Each row is a point on a landscape with many peaks, with its height.
A climber steps from a point to whichever of its 2 nearest points has the largest rise for the distance, and stops where none of them is higher. Distance is the straight distance between rows; heights are no part of it.
k_153: [ 18  -2  -7  -8 -20 -14   0   9   0  -6  13  24 -13  20   0  36 -10  -8
  -9   8   4  -2 -22  -9 -12   3   9  10 -20  -1   8  19 -17  41   2 -10
  -5 -19 -25  -4  -4  22  10  -1 -27   0  -1  22 -29]  height 3.20
k_661: [ -5   0   2   7 -13 -26  14  13 -26   7  11  11 -26  -1   3  14   1 -30
 -21  -7   7  -2 -42  16  20   3   8  22 -58  34   5  10   0 -17  18   0
  13 -41 -34   7  37 -10  27  -6 -13   7 -27  13  -5]  height 3.41
k_102: [-31 -10  16 -16  12  18  26 -29  -7  11   9 -32  -8 -27 -31 -12  -2  -2
  -1 -10   2 -24  -1  28  -3 -15 -11  -7  10  -3 -11 -12  19 -15  14  21
 -14  17  20  27  -1  -7  11  10  25  12  12 -22  42]  height 2.84
k_874: [ 11 -15 -26  -1   5  37   9 -20  13  -3 -10  -9  16 -18 -36   6   8  23
  14  25  -5  23   5 -10   1  -5 -10 -11  14 -16 -46 -22  23   7   5 -36
   1  22  -7  -1  15 -14 -19   4  13  25  20 -23   3]  height 0.86
k_419: [ 15  26   1  40  22 -11 -12  11   6  12  -4  -4 -30  -4  33  -4   1  29
  -7 -13  -4 -23  15  18  -9  16   0 -25  50 -15   5   6   0 -15  -1  22
   9   1  14  18 -22  13   2  13 -12 -42 -24  10 -36]  height 4.98
k_556: [-21 -35  18 -30   6   9  34 -37 -13 -13   1 -34  15 -21 -36   2   0 -13
   1  -3  -2   2   3  25  -7 -19  -4  11  -5  -9  -2 -21  12  -8  14   2
 -16   1  28  18   6   9   2  10  35  15  11 -13  49]  height 2.52
k_501: [-10  13 -16  47  -2  -1 -27  24  13  18   8   5 -17   1  57  10  -1  13
 -10 -10 -18  21  25 -15   9  28   1   1   6  13 -11   7   0 -18   1   0
   2   7 -16 -20 -27  -2  10 -14 -17  -2 -12 -11 -27]  height 4.95
k_611: [  1 -26  20 -21  -8 -19   3  -8 -33 -22  16 -29  31  -8  20 -16   8 -37
  12 -12  -2  10  14  25  18  -3   6  15 -40 -23  41   8  -9  29 -30  -2
  -1   7   1   8   4  22  -9  -3  28   0  17  17  24]  height 3.85
k_173: [-15   7  33  -9  -2 -36  -3  11 -19   4  20 -14   5  -3  11  -3  -8 -24
 -10 -21   8 -24  -7  26  -2   5  12  11  -5 -12  29  20 -30  25 -37   5
  -8   5  12  26  -4  17  -2  -1  -9 -25  11  19   6]  height 3.37
k_617: [ -8 -44   0 -32 -13  -6  21 -14  24 -38  -1  11   0 -13 -38  21  -5 -15
 -10   4  13 -13 -28   3  -6 -25  -1   4 -17  16  -5 -24  10 -11  40 -13
 -18 -18  11  20  15   5   8   6  26  -4  -1  -3  51]  height 2.23
k_950: [-16  18  16  10  12  25  16 -27  -3  23   3 -24  -4 -20 -34 -19 -11   4
  -7 -12   3 -35  -8  17   2 -10  -9 -14  20   3 -24   5  22 -29   0  10
 -15  23   4  25 -18 -33  20   4   7  21  11 -31  33]  height 3.16
k_668: [ 29  -1 -16   1  18   7 -29  15   8  -2 -40   4  -1  14   3 -20  -5  28
  32   1   6   0  27 -17 -13  11 -12 -22  49 -21   2 -15  -1  20   3  -7
  30  -7  18 -35   3   9 -38  20 -26 -13 -15  33 -27]  height 3.70
k_165: [  0  15  33 -13  18   1   0 -25  -3  27 -23 -28  -8 -16  18 -21  23  17
  26 -30  -9   5  34  30 -18   3 -10  -3   7 -29  11 -32   8 -11 -13  15
  25  17  26 -10  19  15 -19   4  12 -19 -21  17  -8]  height 6.03
k_213: [ 34   8   5  -3 -16 -18  -6  -2  -5  -2  -5  31  -9  24   0  33 -13  -8
  10   0  -5 -21 -29 -15 -16  -2  25  12 -21  -5  29  12 -21  62 -11 -12
 -10 -26 -14 -16  12  40   0  20 -22 -10  19  31 -10]  height 2.74
k_523: [ -1 -24  -9 -29 -26 -22   8  -6   9 -27  10   0   6  -1   7   9  16 -34
   9   3  18 -14 -11   0   3  -4  13  29 -39 -10  -2   4 -13  23   6 -12
  -5   0 -11   5  33  16   7  -4   2   3  14  12   8]  height 2.85
k_249: [ -2   4 -17  25 -13  -7  -8   8 -11  20  12  12 -17  23  21  31 -16  -6
 -17   4  -6   8 -24  -4  -8  21  14  15 -13   6   2  25 -10  17   3   8
  11 -10 -35  -7  -1  24  21 -17 -28   0 -17  24 -46]  height 3.74
k_39: [ 17   9 -41  42   9  18  -5   8   7  -3 -13  33 -26   0  19  17   9  18
  -8  17  -4  37 -15 -10  19  -8   2   5 -25   1   2  -8  15 -14  44   6
   0 -11  -9   8   7  15  11 -13  -5   3 -40 -10   7]  height 5.04
k_35: [ -9  21 -10  26   7  26   3 -16   3  15  13 -13 -20 -19 -18  -9   0  16
 -11   7  -8 -31   0   6   0 -11  -2 -18  25   7 -20   6  24 -34   2   9
 -20  17  -1   9 -31 -29  25   1   6  10   0 -41  11]  height 3.49
k_631: [  8   5  51  -7  16  11  20  -8  -6 -11 -13   5  32  14 -61 -28 -42 -16
   9  -8   4 -12 -33  -1   6  19 -10 -19  14  -8  18  10   8   5 -50  25
  -3  22  -3  19 -22 -36 -20 -19  15  14  27 -30  27]  height 2.39
k_856: [ 12   6   5   4  -7  -8   0 -14  -3   2 -19  17 -31  16   8   3 -14  10
  38   4 -24 -26  -9 -18 -34  -6  17  13  -3  -1  20   6 -28  22  28   4
  29 -13  -2 -25  34  45   5  26  -9   1 -15  38 -17]  height 5.59
k_624: [ 18  10 -45  44  13  16 -30  -3  37   9 -13  27 -15   4  34  -7   1  34
  18  -7 -15  39  22 -25   0   5 -11  -1   4   6  -2   2  -7 -10  19   4
  -7 -12  20 -25 -18  14   5   3 -13 -10 -25   2   2]  height 5.03
k_852: [ 22  -1  15 -33   1  10   3  20   0 -26  10  10  23  18 -41   8 -24  -9
 -14  17   3   4  -4 -11  -9   5  -5 -27  39  -2 -16 -10   2  31 -35 -23
 -10 -35  -7   5 -25 -24  -6  -5   1   1  40  -6   6]  height 4.11
k_406: [-29   8  26  -1  -5 -31  18   9 -32  18  18   0 -19   0  -3   2  10  -8
 -48 -12  -1 -23 -25  22  11  -6  -8  -2 -20  35   4   0   4 -43  19  18
  -2 -28   4  30  -2  -6  25   1  12 -29 -16   3   9]  height 2.63
k_720: [  4  12  26   2  14   4   1 -15  10  21 -26 -12 -22 -26  21 -20  19  34
  22 -20  -8 -22  40  34 -21   4  -7 -16  38 -20   8 -24   1 -17   1  19
  10  10  35  -5   5   9  -8   9   0 -26 -22   8 -22]  height 7.16
k_968: [ -7   0  11   9 -15  -9  -9  11  20  20 -20  10 -37   4  33  -5  26  20
  32 -11 -14  -9   6  -8  -7   0   8  20 -21  13  -5  -2 -11 -16  42  -2
  14 -20  -2 -20  32  13  21   6  -9  10  -9   8  -5]  height 7.55
k_421: [ 10 -10  45 -14  -2 -21   5  -7 -12 -19 -18  -5  35 -14 -15 -11 -11 -11
  13  -7 -10  -7  -1  20   3 -15  10 -13  -6 -25  64 -39 -22  30 -21 -13
 -28 -12  49  12 -26  20 -28  16  11 -19  33  -3  33]  height 1.95
k_860: [-20 -15 -11 -31 -11   3  17 -16   3 -35  15  -3  27  13 -36   9 -20 -30
 -21  17  17  -2 -14 -24  -6 -14  -3   8 -17  35  -7  13  -6 -22 -20   4
 -16   0   1   0  -1 -27  11 -16  23  29  14 -25  14]  height 1.63
k_315: [-16 -13  35 -20  -3 -28  -2  -7 -40  -5  11 -37   7  -5  28 -31  44 -25
  15 -18 -12  13  20  33  21   4  -3  24 -24 -28  22   5   5   8 -12   9
  13   9  -3   4  21  21 -14   8  29   3   5  14  14]  height 4.40
k_4: [  1  26   6  16  16  16  28  -8  -6  18  11 -15  12 -14 -16 -15   6  -1
  16   9  -2  -1   0   7  -2   8   7 -15  27 -18 -31   6  27  -1 -26  -5
   2  31  -1  19 -19 -24 -14  -4   9   9   2 -21 -11]  height 7.01
k_749: [ 27   3 -42  22   1  13 -40  12  26   6  -5  33   9  27  27  10 -11  18
  14   5  -1  32  16 -49   1  14 -13  11  25   1 -12  -2  -6  26  24 -15
   7  16 -23 -26   3  11 -24  -1 -26   2 -25  -2 -13]  height 6.73
k_628: [  4   9 -38  46   6  22   2  10  -6   3   0  18 -32 -25   5  15  10   8
 -28  17 -13  26  -8   2  29 -25 -11 -11 -14  15  -2  -8  25 -36  34  15
 -22  -3   3   3 -15  -4  25  -3   8   0 -37 -33  13]  height 4.44
k_308: [  6  17 -20  14   6  18 -38 -10  28  15 -24  20   0  23  22 -11 -21  30
  48   1  -6  -4  21 -26 -23   2 -10   7   7   0  10  -4 -16  18  21  -4
  28  -4  10 -40  11  23 -10  11 -23  -4 -24  33 -16]  height 4.62
k_151: [  3  16  28   0  17  11  17 -19  -2   2  -1   3  25   5 -67 -28 -33   2
  -4  -6  14 -28 -21  -2 -11   0 -11 -30  38   5   2  14  12  -8 -22  22
   0  17  -7  25 -19 -36   3 -11  -2  14  27 -29  23]  height 2.66
k_274: [-19 -24  29 -22   7 -17  12   5  -4  12  -6 -33 -31  -6  20  -8  39   8
   9 -10   4 -13   0  35   4 -23   2  16 -17  -9  -7 -21   5 -30  44   4
  -4 -14  31   4  32  22  10  24   8   0   6   0  23]  height 5.20
k_460: [  5  19 -27  18   8   1 -18  21  -2  14  28   2   4  16   4  -3 -16  21
 -28   9   7  13   3  -9   1  13   3 -18  45  -6 -21   9   4  10 -24 -13
   6   2 -21   9 -28 -19 -24  -9  -6  13  -5 -14 -28]  height 8.84
k_519: [ 35   0  16 -26 -13  -6  -9   4   2 -18 -17  19   0   5 -11  13  -7   4
  16   8 -10 -20 -14   4  -8 -11  12  -5 -17 -14  32  -7 -17  47 -18 -24
 -14 -19  20  -5  14  30 -11  28 -16 -24  40  31  -3]  height 2.28
k_940: [-17   4  15 -18  -6  -2   0 -11  -2   7 -20 -10   4  15  27 -18   7  -1
  48 -16  -5  -2  14   2 -13  10   3  17 -12 -12  16  13 -26  31  -9   3
  29  35 -15 -36  39  24  -6   3 -11   1  -8  46 -24]  height 1.96
k_712: [ 19  -7 -31   0  16  29 -15 -11  30   5 -26   5  25   1  -7 -14   2  29
  28  21  -7  36  30 -33  -1   5 -14  -7  19 -13 -20 -31  12  12  -6 -27
  36  21   3 -28  21 -12 -45   0   5   4  -7  -2 -13]  height 0.50
k_161: [ 12   7 -39  57  10  12 -34  10  31   8  -1  16  -8   4  51   1  -9  21
  -3 -15 -18  43  32 -23   4  25  -7   3  18   6 -15   4  -7   3  -2   0
  -6   4   0 -29 -26  -9  -9  -6 -16  -1 -18  -9  -2]  height 5.73
k_9: [-12  15   3  10   1  17 -21   7  12  26 -18  -4  20 -10  52 -14  12   4
  35 -21  -9  13  43  -9  -2  24   8   1   7  -3 -19   7  -4  -4 -10  -1
  18  26  -6 -35  -5  -8 -10 -11 -21  -7 -12  24 -12]  height 1.36
k_775: [ -6 -21  11 -31 -13   4   6  -5   3 -36  11   5  45  23 -31   5 -33 -30
 -10   8  18   7 -27 -37  -7 -13  -5  -8  -9  41  10  14 -15   2 -51  12
  -6  -6   0  -2 -11 -31  -3 -23  20  23  36 -32  -2]  height 1.86
k_555: [  2   5   8   8   1  -8   2  -1  -5  11 -11   2 -42   7  27  10  14  21
  27  -9 -22  -3 -10   1 -20  -3   9  15 -12   3   2  -2 -16  -9  39  11
  24 -21   9 -11  21  29  29  15  -3  -6 -12  30 -11]  height 6.57
k_565: [-15 -20  14 -16 -18 -43  10  14 -14 -15  20  -9 -23   8   6   7   6 -29
 -10 -10  12 -11 -32  17   9  -4  -2  26 -44  25   3  10  -7 -14  31  -3
  -2 -37 -11  11  25  -1  25   5   5  -5  -6  11  29]  height 3.91
k_606: [ -9   4 -17  12  -4  -2  18  10 -23  -9   5  23 -20 -12   2  16  -8 -27
 -27  17  17   6 -33  12  17  -4   3   4 -55  26   9   1   7 -22  29  -5
  16 -28 -18  16  29 -11  19 -22 -18   6 -40   5   7]  height 3.10
k_865: [-19   8  -9  -4  -3 -12   5   4 -21  13  25   5   2   3  -2  16  -9  -8
 -58  12  13   3 -22   1   5   0  -8   4 -29  24  -1  17 -13 -14   2  17
  10 -21 -21   6  -4  -7  20 -29 -14  -6 -17  12 -25]  height 1.32
k_260: [  7  -1 -23  -1 -14 -11  13   4  -6 -21   9  24 -13 -14 -24  24  -1 -24
 -29  18  17   9 -38  -2  12 -26   5   8 -35  19   4  -7  25 -28  42 -10
   1 -26 -17  12  12 -11  22 -22   2   2 -43   0  30]  height 2.81
k_240: [-11  -7  -5  29  -4  16  -5   0  29  18  -7   2  -8 -30  27 -10  31  16
  17   0 -22  26  50 -12   3   6   1   2   7  12 -30  -5  12 -23   1  -6
  -2  26  13 -27 -12 -29   5  -3   6  16  14 -21   0]  height 7.15
k_513: [ -7   8 -16  35  -4  -6 -15  22  -6  28  13   0 -16   6  40  16 -14   2
 -16  -6  -8  13  -3  -6  11  31   4   5 -10  15  -1   9  -4 -12   2  12
  11   3 -22 -10  -8   4  19 -10 -21  -4 -10   8 -41]  height 4.32
k_116: [ -8  -8 -10 -13 -11  25  13 -21   3 -24   2  -7  19  11 -67   7 -37  -7
 -21  20  21  -7 -23 -34 -21  -7 -13 -14   7  35 -16  10  13 -35   0   3
 -18  11  -2  -5  -7 -33   9 -10  12  37  17 -33  33]  height 1.39
k_899: [  2  20 -11   4   0   9 -12 -19  23  13 -21  23 -17  25  15   3 -10  16
  46   3 -21 -21   2 -28 -28   1   9  22  -3   3  14  12 -17  27  39  -4
  36  -7 -13 -34  33  29  10   8 -16  11 -16  28 -10]  height 5.09
k_497: [ -5 -20 -23  15   3  18 -11   0  29   9 -12   1 -10 -22  20   1  27  28
  10  14 -13  19  35 -13  -1  -9   2   6   3   5 -23 -17  11 -17  31 -10
   2  17  16 -20   7 -10   9  -3   6  13  -3 -14  -2]  height 7.84
k_136: [-25 -12  31  -9  -6  -8  16  -5  -4  27 -10 -35 -21 -15  22  -9  44   8
   8 -22   0  -3  21  37  16 -14  -5   9  -3   0 -10 -18  23 -39  22   8
 -11   2  21  15  15   4  -4  23  15   1  13 -15  11]  height 6.02
k_525: [-21 -16  12 -27 -14 -22  11   4  -7  -4  13 -16 -23   0  10   4  17 -14
  -5  -1  10 -12  -9  22   6 -14  10  15 -19   6  -3  -3 -11 -13  33  -2
 -16 -11  17  20  18   0  22  10  10  -5   4  10  21]  height 4.46
k_489: [ 15   3 -45  30 -17  11 -19   4  20  -1  -3  35 -16   0  14  18  17   8
   4  14  -6  25 -11 -36   4  -1   8  19 -28   0 -11  -1  17   1  50  -9
   8  -1 -17 -13  23  12   6 -15  -5   2 -24 -12   5]  height 5.57
k_992: [-15 -12  -8 -11  -9  15  -6  -6  23  15 -23   6 -13  -8  29   2  34  14
  25   2  -5   5  25  -9  -2  -5   1  14 -18  -1 -11 -19   0 -20  34 -14
  17  13  12 -26  26   3  11  -1   0   6   3   1  -8]  height 8.75
k_141: [-14 -11 -16 -30 -12  13  21 -30  -7 -20   4 -33  27 -13 -22  -4   5 -28
  10  16  -8  15   3   6   9  -4   1  26 -25   4 -27   7  16  -7 -15 -20
  -5  24   3  13  21 -15   3  -3  35  17  15 -12  25]  height 2.29
k_376: [  0  11 -34  44   9  24  -7   0  -1  10  13  -5 -30 -20 -12  -3   0  26
 -24  16 -17   4   2   5  18 -20 -11 -18  15  11 -13  -5  30 -26  17  11
 -28  -5   1  -6 -41 -16  25   6  18   6 -23 -44   6]  height 3.93
k_430: [  4  -5  39 -18   2   7  11  -4  -3 -21  10   6  42  20 -39 -23 -28 -13
 -11   0  18  -2 -32 -23 -10   9  -9 -22  13  25  19  17  -9   7 -67  26
  -1  14   8   7 -17 -28 -22 -34  20  22  32 -35   1]  height 2.11
k_47: [ -9  19  17  37   8   2   3   7  16  21 -11  -6  -5 -33  34 -19  30   5
  14 -20 -17   7  49  -2  16  19   5  -5  18   9 -23   6   9 -32 -24  -3
   8  21  -6 -14 -16 -37  -6  -8   0   6   5 -28 -17]  height 6.34
k_584: [ 10 -17  -9 -30 -14 -12   0 -12   5 -25  -2   0  11   9  18   9  17 -27
  24   0  12  -8  -3  -1   1   4  13  19 -41 -21  10  17 -18  43 -17 -11
   3  24 -15 -16  35  27  -1   7  -1   0  18  27   0]  height 2.57
k_404: [ 14  -4   4 -15  -5   1  -3  -9   4  -9 -11   8  -1  21  16   4  -8 -14
  46  -5  -8 -17   0  -3 -12  -1  18  13 -23 -14  22  20 -21  50 -24  -5
  19  27 -17 -38  36  38 -17  16 -14   0  11  47 -18]  height 2.25
k_848: [ 28   4 -20  -9  10  13 -14  18  -7 -11  -3  11  -4   8 -48  -9 -16  22
 -23  18  -7   9  -3  11   0  -6 -16 -27  51 -12  -1 -13  17  20   5  -5
 -22 -45 -15   4 -29 -11  -2  10   5  -8  14 -15   0]  height 5.22
k_854: [ 16  13 -18  22  19  17 -31   2  25   6 -24   6   2   7  31 -20  -8  36
  36  -4   9  -1  37 -21 -14  14 -11 -20  35 -12   0   0  -6   2  11  -1
  23  -9  24 -29 -16  11 -25   3 -31 -11 -22  20 -17]  height 4.13
k_530: [  4  24  11  27  13 -18 -19  23 -11  20  13  -7 -20  -2  29   1 -15   7
 -25 -17  -3 -23  14  10 -10  23   6 -10  40 -12  -8  18  -3   4 -26  11
  11  21  -4  24 -20   8 -11   6 -22 -24 -21  23 -45]  height 4.06
k_355: [-22   6  15 -15  -7   2  -6   0   3  23 -25 -18  17   7  42 -20  13  -8
  44 -30  -8  14  32  -3   2  20   6  20 -10 -10   0   5 -14   1  -4  -1
  22  31 -18 -38  28   5  -5  -7 -10   3  -4  27 -12]  height 1.68
k_903: [-28  -3  17 -25  -1 -16   4   5  -5  -9  37 -16  40   3   0  -3 -14 -36
 -22  -3  16  -6  -9   4   5  12  11   3  -5  10  10  34 -23  22 -61  14
   2   7  -7   9  -5 -16   0 -22   0  18  12  -4 -14]  height 1.78
k_239: [  5 -25  -7 -18 -18  -7  15  -9  15 -24   8  20 -18 -10 -32  28  13 -13
 -18  13  14  -9 -30  -1   1 -17  15   7 -32  12  -8 -10  21 -11  51 -17
  -5 -27  -1  16  30   3  19 -11  13  -1 -25   1  38]  height 2.51
k_331: [  7 -42  13 -19 -18 -18   1 -24 -17 -39  -2 -19  44  -7  20  -6   3 -34
  15   1  10   2   5  13  20 -14   7  17 -53  -9  54 -15  -4  34 -19 -13
  -5  -3   6   7  14  16  -5  -6  22   3  32  15  38]  height 3.50
k_810: [ 24  -6   3 -27  -2  -9  -1  29  -4 -14  10   2  24  12  -7  15  -1 -12
  -5   8  16   0   3  -9   0   7  17  -4  20 -16 -15  17  -9  40 -48 -17
   3  -2 -17  -7 -15   2 -26  -6 -17   1  12  19 -22]  height 2.44
k_351: [ 10  22 -35  41  20  10 -10   3   3  23  35  -4  -5   8 -10  -5 -15  22
 -36  22   0   8  -2 -10   1  -2 -12 -24  30  14 -19  11  15 -12 -24  -7
  -7   9 -16   6 -36 -32   1  -8   0  13  -8 -44  -7]  height 7.68
k_889: [-11   7  27  -9  -1 -23   4  15 -11   5   8 -20  -9  -2  28  -4  12 -10
   9 -22  -2 -19   8  20 -12  16  17   5   6 -23   6  19 -19  21 -20   5
  11  24   7   8   7  21  -4   9  -9 -19   7  35 -26]  height 4.03
k_744: [ 16 -13  -6 -25   3   8   2   9   7 -29   0  13   9  -2 -52  15  -9   0
 -21  24   0   4  -6  -9  -5  -9 -10 -17  25  -6 -16 -11   1  17   1 -23
 -23 -26 -10  14 -23  -6   0   8   8  -3  20 -12   7]  height 4.60
k_818: [ -3 -37   1 -33 -18 -23  11  -8  -1 -46   9  -9  22  -4   5  10  -6 -39
   2  -3  19  -7 -11   4   6 -16   6  23 -48   3  26  -2 -19  21  -6 -10
 -20 -11   7  19  15   8   6  -5  13   1  30   1  31]  height 3.17
k_344: [ 38  16 -30  13  13  11 -17  22  -9  -8 -12  27 -12  16  -8  16  -3  27
 -11  19   6  25 -10  -2   0  -2 -13  -7  20 -22   2  -9  10  10  22   2
 -12 -26 -13   6 -16  22   1  14  -7 -16 -20   8 -21]  height 5.53
k_910: [ 20  -4 -16 -11   5  22   8  -4  10  -1 -13  -5  21  -3 -15   2   9  18
  24  19 -10  30  20 -11   2   6  -5 -12  13 -30 -32 -18  12  19 -12 -30
  15  18  -3 -20  13   0 -37   7  13   8   7  -2 -13]  height 0.68
k_699: [ 13  13  10  15  18  -3   0  -8   1  16  -5 -18 -27 -23  15 -11  14  25
   6  -9  -2 -27  17  23 -15  -1  -1 -19  48 -24  -4 -15   5 -18  12  13
  -3  10  22  20 -21  -1  -1  13  -4 -27 -11   4 -22]  height 6.00
k_361: [-21 -54  19 -33  -9  -6  26 -27   6 -30  -2 -21  11 -21 -19   2  -4 -31
  10   0   4 -10  -3  23   3 -18  -2  18 -28   3   6 -17   6 -10  25  -7
 -18 -11  21  21  16   4  -4   0  33  14   7 -13  57]  height 2.24
k_696: [ 20  -5  34 -33 -14  -3  -7   9   5 -21 -26  14  21   6 -18   5  -6  -6
   7   4 -12 -10  -7   4   4 -13   5  -9  -6  -9  38 -40 -18  35 -25 -20
 -35 -22  40   9  -6  20 -14  26  -7 -25  50  16  17]  height 1.92
k_756: [-20   2   1   1   8 -15  23   0 -32  12  10  33  15   3 -19   6 -19 -15
 -67   8  20   1 -38   6   6  -4  -5 -17 -33  35  22  10 -21 -35  -3  37
  15 -31   6  -2 -13  -6  12 -36 -15  -6 -14  22 -18]  height 1.69
k_958: [-37  16  30  12 -10 -14   1  25  -1  28  -7 -17   0  -4  50  -7  32   0
  16 -39  -4  -3  24  10  25  27  14  11   4  10  -9  12  -5 -24 -15  12
  13  26 -19   2   4 -12   0   8  -7  -5  10   1 -30]  height 5.02
k_988: [ -8  19  -1  11   3   4   6   3  -3  16  13 -16  -2 -18  25  -6  20  -4
   8  -7  -7   0  25   2   2  14   8  -5  18 -10 -27   2   9 -12 -26  -9
   4  36  -1   5 -12 -22  -9  -6  -2  -3  -3 -13 -19]  height 6.20
k_452: [-12 -15 -22   2  -8  29   9 -20   6 -13   8 -13   2 -11 -63   7 -15   7
 -18  29  11  -6 -14 -21  -3 -23 -10  -8   6  24 -24   3  25 -25  26 -14
 -26   5  -3   7  -6 -30  21  -1   8  34   8 -38  30]  height 1.21
k_383: [-15 -10  40 -12  -4 -33   9   1 -13 -24   0  -3  23  -3 -10  -4 -24 -21
   7  -9   1 -22   1  18  -6 -19   9  -2 -14 -12  58 -10 -29  18 -14   1
 -33  -1  49  19 -22  20  -6  10   8 -24  23  -7  31]  height 2.32
k_41: [ 39  17 -49  39  23  23 -25   9   7  -5 -28  26  -9  19  18  12  -4  43
  14   4 -11  41  -8 -18   5   6 -16  -9  16 -12   1  -9   5  -3  26  17
  -4 -25   8  -7  -4  25  -8  20  -7 -20 -29  -1  -6]  height 4.70
k_92: [-23  17  25  15 -13 -25  -5  17 -15  24  14 -11 -32  -1  20   6  24   1
 -28 -18   0 -22  -9  19  21   7  -7   1  -2  19  -1   0   6 -38  15  13
  -8 -12  -3  18  -9  -4  22  13   7 -16  -3   0 -10]  height 3.29
k_636: [-22   5   8  -1  11 -23  32   2 -34   9  -3  22  -2   0 -23   7 -11 -14
 -62   7  12 -13 -30  15   1 -13  -5 -16 -21  37  29   0  -5 -55  16  29
   3 -26   9  13  -9 -11  27 -21  -4  -9 -32   5  15]  height 2.06
k_235: [-18   6  52  -6   6 -34   4   1 -12  -6  17  -7   9   4   1 -20 -25 -28
 -18 -15  -6 -28   2  24  -5 -12   5  -1   2  -6  61   7 -31  10 -22  21
 -21   0  31  32 -21   2  -6   4   2 -25  13  -8  27]  height 2.77
k_172: [  2 -20 -32 -10  -9  33  10 -25  17 -17  -5  -4   2 -13 -53  17  -3  11
  -5  28  -4  -1  -3  -9   6 -17  -1   2  12   1 -36 -15  25 -11  28 -28
 -16  -2  -2   3   9 -18   1   8  14  24  13 -27  20]  height 1.04
k_936: [  4   7   4  -8   9   2   5   8   0  -4 -10  -7   1  -2  13  -3  12  11
  26  -5   2  -9  18   4 -20  19  15  -6  19 -28  -3  -2 -12  17  -3  -5
  15  28  19 -15  -3  19 -17  14 -18 -12 -10  36 -28]  height 3.36
k_295: [  0   3  20 -24  -1 -18  -6  20  -3  -4  22  -6  37   0   0  14 -12 -27
 -10  -5  21  -6 -15   7   4  16  19   3   6 -14   2  26 -13  45 -86   4
   6  10 -10   6 -23  -3 -26 -16  -9  12  10  17 -26]  height 2.07
k_718: [ 24  -2  36 -29  10  29  15  17   3 -23  -7  -6  29   1 -43  -8 -33 -18
   8   8  -2   6 -14  -4  -6  18 -12 -33  29   5  -9 -12   6  19 -52  -7
 -12 -17 -11  10 -23 -38 -15 -21  21   8  57 -22  16]  height 3.67
k_941: [ 18  -3   7 -21   2  -1  -1  11   1  -5 -12  -6  21   6   3  -2  15  -2
  25  -3   2   6  11   0  -2  14  12  -1  15 -29  -9   7  -4  41 -35  -9
  21  31  -5 -22   6  17 -35   9  -9  -8   1  34 -26]  height 2.91
k_441: [ 13  -1 -44  13 -15  10 -26   1  28   6  -1  26  -4  11  23  10   7  10
  14  14  -6  23  10 -42 -10   7  -1  21  -7  -6 -10   6  -2  13  33 -11
  11  16 -25 -15  19  11  -6  -7 -13   2  -7  -4 -14]  height 6.09
k_695: [-15   3  42 -17   6 -11  -2  -7 -23  19  -5 -31   1   0  30 -25  37  -4
  27 -29  -8  13  21  27   1   3   2  21 -13 -26  20  -7  -3  -1  -5  18
  15  14   8   1  21  25 -23   9  16 -10  -2  20  -5]  height 5.01
k_916: [ 23   4 -37  22   8  11 -29  24   9   6  12  12   3  32  13  11  -5  21
  -5   9  -2  29  12 -23   0  17  -6  -5  40 -13 -23   0  -1  15  -4 -18
   3  10 -19  -2 -14  -5 -23   1 -19   3  -6 -13 -22]  height 7.69
k_676: [  6  11 -26  14   3   3  -3   8 -11   0  12  10 -13  -1 -18  16   0  15
 -26  16   4   3  -9   1   4 -14  -7  -6   9  -5  -9  -1  14 -10  29  -1
  -9 -13  -5  19 -19   8  14   4  -2 -11 -25  -1 -11]  height 4.78
k_233: [-28  -1   7 -21  -8 -28   0   8 -10  -2  33  -6   6   5   1   7  -9 -23
 -40  -3  19 -18 -12   5  -3   6   2   6 -20  23  -2  31 -22   2 -27  16
  -4 -10  -1  12  -9  -8  22 -14  -4  -2   2   9 -14]  height 1.48
k_309: [-28   9  31  23 -19 -18   4  20  10  24   1  -9 -30   0  42  -5  31  22
   7 -30  -9 -13  18   3  22  12   0  10  -1  16  -3  -5   1 -41  13   3
   2  -5  -4  -8   2  -3   9  14  -4  -8  11  -2 -31]  height 4.15
k_993: [ 14  26 -52  39  25  19  -6   9 -20  22  20  15   1  14 -23  -7 -13  16
 -52  20  12  33 -16  -5  16 -18 -21 -23  22  15  -2   1  18 -15  -6  13
 -10 -16 -19   8 -31 -15   0 -11   8  10 -16 -33  -8]  height 6.77
k_214: [ 17  17 -39  11  22  18 -21  12 -17   3   5  16  -2  21 -52 -12 -25  20
 -37  21   7  27 -15  -3   7 -17 -26 -28  39   9  -4 -15  25  -6  14   8
 -22 -39 -28   8 -28 -16  14   5   9   0  -4 -34  13]  height 5.95
k_999: [-14 -21 -19 -34 -22  -2  16 -17   0 -15   4  -9   6  -8   4   7  26 -32
   9   9   6   2   8  -1  15  -2  11  30 -32 -12 -27   9  -1   2  13 -18
   2  24  -4   4  31  -7   3  -1  10  12   9  -3  10]  height 2.56
k_243: [  0  20  27   6  22  18  23 -31  -1  14  -4  -6  10 -11 -53 -30 -32   9
  -9 -23   8 -46 -19   8 -11  -4 -24 -18  20   0  -5  15  24 -26 -10  31
  -7  25  -3  25 -15 -37  15  -5  -5  22  10 -30  42]  height 2.90

Where does a climber stop that starts at each point below?
k_233: k_889
k_696: k_161
k_712: k_460
k_617: k_136
k_331: k_720
k_308: k_992
k_852: k_460
k_775: k_460
k_910: k_460

Write out the way that a climber takes from each point below.
k_718: k_852 k_744 k_848 k_214 k_993 k_351 k_460
k_818: k_331 k_611 k_315 k_695 k_165 k_720
k_854: k_308 k_899 k_856 k_555 k_968 k_992
k_35: k_376 k_628 k_39 k_489 k_441 k_749 k_916 k_460
